Each row is a point on a landscape with many valleys, with its height.
A ball rolls from a point to the lowest of its 5 nearest points, and stops where none of them is lower. Distance is the straight distance between rows; heights are no part of it.
(620): 130 115 147 139 145 141 163 151  height 308
(59): 101 106 140 133 178 103 107 122  height 68
(44): 161 122 77 135 133 115 104 119  height 92
(760): 139 153 149 146 126 124 173 129  height 48
(386): 176 164 105 159 141 105 115 121  height 137
(695): 88 109 157 126 143 133 123 126  height 61
(661): 129 129 160 132 122 134 173 137  height 441
(885): 153 153 110 112 79 135 139 127  height 338
(38): 146 113 90 110 95 136 122 114  height 159
(656): 80 123 169 101 98 154 124 114  height 126
(268): 156 164 131 136 105 123 132 124  height 184
(83): 158 164 121 160 148 114 121 115  height 119
(21): 101 113 149 130 157 123 118 124  height 33
(154): 139 158 130 107 64 144 138 126  height 572
(76): 90 105 147 122 170 99 104 128  height 66
(546): 118 104 121 144 184 121 134 153  height 107
(682): 130 136 142 153 158 119 124 120  height 74
(724): 118 144 150 119 99 145 116 114  height 209
(1030): 140 116 133 138 136 145 170 180  height 324
(490): 129 145 161 128 106 137 193 143  height 448
(196): 116 124 162 114 106 149 180 143  height 522
(540): 158 150 141 157 155 112 150 128  height 165
(302): 95 130 147 105 97 144 96 106  height 138
(308): 125 117 148 140 146 137 150 133  height 174
(660): 143 92 64 127 140 103 98 106  height 83
(52): 119 146 168 124 97 141 142 117  height 381
(51): 87 127 159 105 115 142 105 110  height 127
(921): 71 92 154 106 146 123 117 130  height 80
(483): 122 139 125 144 166 99 87 114  height 67
(954): 163 144 96 117 80 123 145 125  height 238
(460): 154 127 131 164 172 115 166 146  height 208
(850): 119 131 112 122 138 112 79 109  height 84
(614): 105 133 158 121 122 141 115 113  height 151
(797): 163 149 137 171 167 104 160 127  height 234
(832): 111 105 148 132 151 138 150 141  height 231
(383): 161 133 86 124 107 116 131 124  height 164
(680): 124 104 136 126 136 158 148 178  height 389
(448): 147 100 76 126 129 115 110 109  height 73
(261): 134 146 125 145 147 117 97 110  height 78
(635): 124 131 110 111 96 141 94 111  height 121
(435): 99 94 141 108 130 164 148 167  height 304
(669): 133 154 158 135 108 139 152 122  height 339
(770): 138 117 118 144 156 141 148 186  height 214
(858): 145 110 124 153 175 125 152 158  height 153
(1027): 89 90 140 113 162 129 129 158  height 34
(433): 125 109 96 102 99 138 97 114  height 160
(883): 100 122 169 116 108 152 144 118  height 201
(731): 131 103 79 116 119 118 97 109  height 49
(299): 78 102 149 115 163 109 109 127  height 54
(286): 119 96 95 92 75 141 116 107  height 215
(640): 123 110 140 148 161 127 149 139  height 145
(87): 110 131 140 142 168 111 101 114  height 59
(475): 164 150 104 131 101 124 126 124  height 202
(628): 91 94 132 129 191 93 112 139  height 95
(223): 137 109 125 136 150 145 152 184  height 249
(684): 176 173 116 158 137 110 131 122  height 167
(346): 162 178 106 119 82 115 156 141  height 273
(737): 97 132 142 106 113 136 87 113  height 141
(81): 131 139 112 129 132 122 83 110  height 82
(1057): 102 94 131 133 168 129 131 155  height 94
(655): 142 135 118 99 66 146 131 125  height 478
(201): 152 164 140 152 133 114 150 126  height 246
(140): 122 128 111 116 116 127 85 114  height 91
(956): 146 108 82 116 106 125 119 110  height 102
(664): 95 123 148 123 146 120 104 113  height 46
(14): 149 155 103 100 51 135 169 136  height 611
(1062): 82 89 148 107 144 143 133 150  height 120
(585): 132 115 97 106 86 145 115 114  height 195
(517): 133 136 112 137 146 111 86 108  height 77
(288): 113 125 150 138 146 128 128 114  height 58
(372): 157 105 63 137 141 105 104 106  height 117
(537): 144 143 143 155 153 119 134 113  height 96
(1026): 120 107 151 119 114 159 176 167  height 498
(704): 146 139 148 153 146 124 163 130  height 221
(240): 96 119 138 136 180 91 90 111  height 79
(315): 156 148 110 147 138 117 100 119  height 89
(771): 111 119 115 94 91 142 91 113  height 149
(1018): 104 122 164 125 129 147 154 131  height 335
(941): 135 158 151 118 90 141 137 122  height 53
(405): 139 166 159 126 88 131 165 123  height 474
(504): 182 165 89 139 112 108 138 131  height 203
(358): 111 131 138 134 156 112 96 106  height 55
(694): 127 144 152 141 128 133 132 120  height 136
(939): 166 182 121 140 109 113 152 128  height 247
(85): 108 107 132 140 184 110 123 131  height 81
(997): 133 117 140 119 116 154 174 176  height 469
(93): 102 94 137 124 148 146 137 161  height 185
(384): 145 142 130 155 164 113 111 109  height 93
(533): 132 117 137 158 177 115 136 127  height 101
(847): 151 164 135 129 96 132 145 122  height 275
(812): 135 113 79 117 131 114 83 112  height 62
(400): 143 152 130 134 126 127 111 114  height 100
(570): 145 150 119 123 95 135 108 119  height 166
(260): 131 107 109 146 178 132 125 188  height 255
(972): 179 139 72 143 127 109 123 122  height 146
(880): 135 139 110 122 110 140 98 117  height 104
(962): 126 98 96 97 73 139 147 99  height 323
(674): 91 97 156 108 117 160 147 155  height 213
(553): 151 173 111 112 71 127 157 131  height 75
(495): 109 121 125 98 81 153 96 114  height 158
(932): 79 108 171 106 123 142 125 125  height 103

Two balls start at each pair of points below. Name the first point that both come to, or write -.
(684) and (797) -> (21)
(475) and (81) -> -
(656) and (495) -> (21)
(585) and (44) -> (731)
(260) and (680) -> (1027)
(504) and (38) -> (731)

Where does a ball stop that starts at each point below?
(1026) -> (1027)
(674) -> (1027)
(51) -> (21)
(87) -> (21)
(261) -> (21)
(384) -> (21)

Call two points neighbours if one is among the 5 nearest of the other. Go from one point of each pair to the other, from neighbour to neighbour, staying as low as possible. Name the highest point that can't be avoided.
(553) and (1027) -> (954)
(760) and (941) -> (704)
(941) and (731) -> (724)
